The views of a scene show one set of named points, each view turned or mirrored, shifted and resized as a whole, with a little noise and some points left out.

Scene 1
View 1
q237: [.06,-.22,-.03,-.16,-.22,-.02,-.06,.15,.07,.20,-.02,-.23]
q570: [.03,.14,.04,-.03,-.11,-.10,-.08,.23,.02,.22,-.11,.03]
q325: [.15,-.18,-.11,.01,-.15,.06,.08,.16,-.02,.23,.10,-.21]
q282: [.03,-.05,-.02,.05,-.12,-.11,.00,.21,.02,.16,-.06,-.12]
q38: [.25,.02,-.14,.13,-.07,.13,.18,.23,-.16,.27,.19,.04]
q7: [.09,-.01,-.01,-.07,-.14,-.03,-.06,.22,.01,.23,-.05,-.06]
q930: [.19,.25,-.05,.08,-.05,.08,.05,.27,-.12,.28,.07,.20]
q353: [.09,.06,.01,-.08,-.13,-.01,-.09,.23,.01,.24,-.07,.01]
q154: [.16,.18,.02,-.20,-.12,.09,-.12,.26,-.05,.32,-.05,.15]
q563: [.18,.07,-.11,.10,-.09,.06,.10,.21,-.11,.25,.11,.05]
q696: [.02,-.38,-.08,-.05,-.22,-.06,.02,.13,.09,.12,.02,-.39]
q571: [.10,-.03,-.07,.05,-.12,-.01,.06,.19,-.05,.20,.04,-.08]
View 2
q571: [.09,.01,.16,.29,-.17,.18,.44,-.19,-.13,.36,.12,.12]
q237: [.28,-.02,.12,.11,-.16,-.03,.43,-.25,-.31,.29,-.03,.10]
q353: [.02,.17,.06,.19,-.18,.07,.31,-.25,-.13,.41,.10,.04]
q930: [-.21,.16,.08,.43,-.29,.23,.30,-.19,.00,.44,.21,.10]
q570: [.10,.18,.08,.14,-.09,.03,.36,-.28,-.09,.41,.11,.02]
q325: [.18,-.11,.17,.29,-.22,.16,.49,-.17,-.26,.29,.05,.17]
q282: [.17,.08,.15,.15,-.04,.11,.46,-.22,-.10,.37,.11,.07]
q563: [-.10,.12,.08,.38,-.26,.19,.33,-.20,-.08,.41,.16,.10]
q154: [-.15,.24,-.02,.26,-.34,.02,.18,-.26,-.14,.44,.08,.01]
q696: [.42,-.13,.19,.11,-.07,.04,.57,-.23,-.32,.26,.00,.13]
View 3
q353: [.13,-.10,.02,.05,-.18,-.15,.19,-.01,-.05,.03,-.10,-.04]
q7: [.11,-.06,.05,.05,-.21,-.12,.15,-.01,-.06,.09,-.10,-.03]
q237: [.08,.11,-.01,.02,-.32,-.10,.12,-.06,-.07,.18,-.11,-.03]
q154: [.17,-.20,.02,.18,-.16,-.24,.25,.01,.00,.03,-.03,-.02]
q696: [.03,.21,.03,-.07,-.35,-.01,.04,-.06,-.11,.23,-.16,-.01]
q570: [.13,-.15,.02,-.01,-.15,-.14,.19,.01,-.10,.00,-.14,-.07]
q563: [.06,-.15,.25,.13,-.14,-.04,.11,.05,-.02,.10,-.10,.02]
q38: [.04,-.14,.32,.18,-.16,-.01,.08,.07,.03,.15,-.07,.05]
q325: [.04,.05,.15,.07,-.27,-.02,.07,-.01,-.04,.21,-.10,.03]
q571: [.06,-.06,.16,.05,-.20,-.04,.11,.02,-.05,.12,-.12,.00]
q930: [.11,-.28,.23,.18,-.08,-.12,.17,.07,.01,.04,-.06,.00]
View 4
q696: [.01,-.10,-.06,-.08,-.31,.39,-.22,.09,.17,.00,-.08,-.19]
q563: [-.28,-.24,.15,.10,-.18,.08,.05,.00,.16,.19,-.08,.06]
q38: [-.40,-.24,.19,.09,-.22,.08,.02,.05,.12,.14,-.09,.09]
q570: [.07,-.30,.08,.03,-.11,.11,.05,-.06,.25,.34,-.05,.00]
q325: [-.19,-.16,.04,-.03,-.30,.25,-.12,.09,.13,.06,-.07,-.04]
q237: [.04,-.16,-.02,-.14,-.31,.29,-.15,.09,.13,.14,-.01,-.08]
q154: [-.02,-.32,.11,-.08,-.18,.02,.10,.02,.10,.43,.04,.16]
q353: [.00,-.27,.06,-.04,-.18,.13,.02,-.01,.17,.33,-.01,.02]
q7: [-.01,-.24,.07,-.04,-.20,.16,-.02,.01,.18,.25,-.03,.00]
q282: [.00,-.23,.02,.04,-.16,.22,-.04,-.04,.24,.18,-.08,-.09]

Which points are out of place in each view (at most two, in the order of its rows)? Write - if all are in place.
view 1: -
view 2: q570, q563
view 3: -
view 4: -
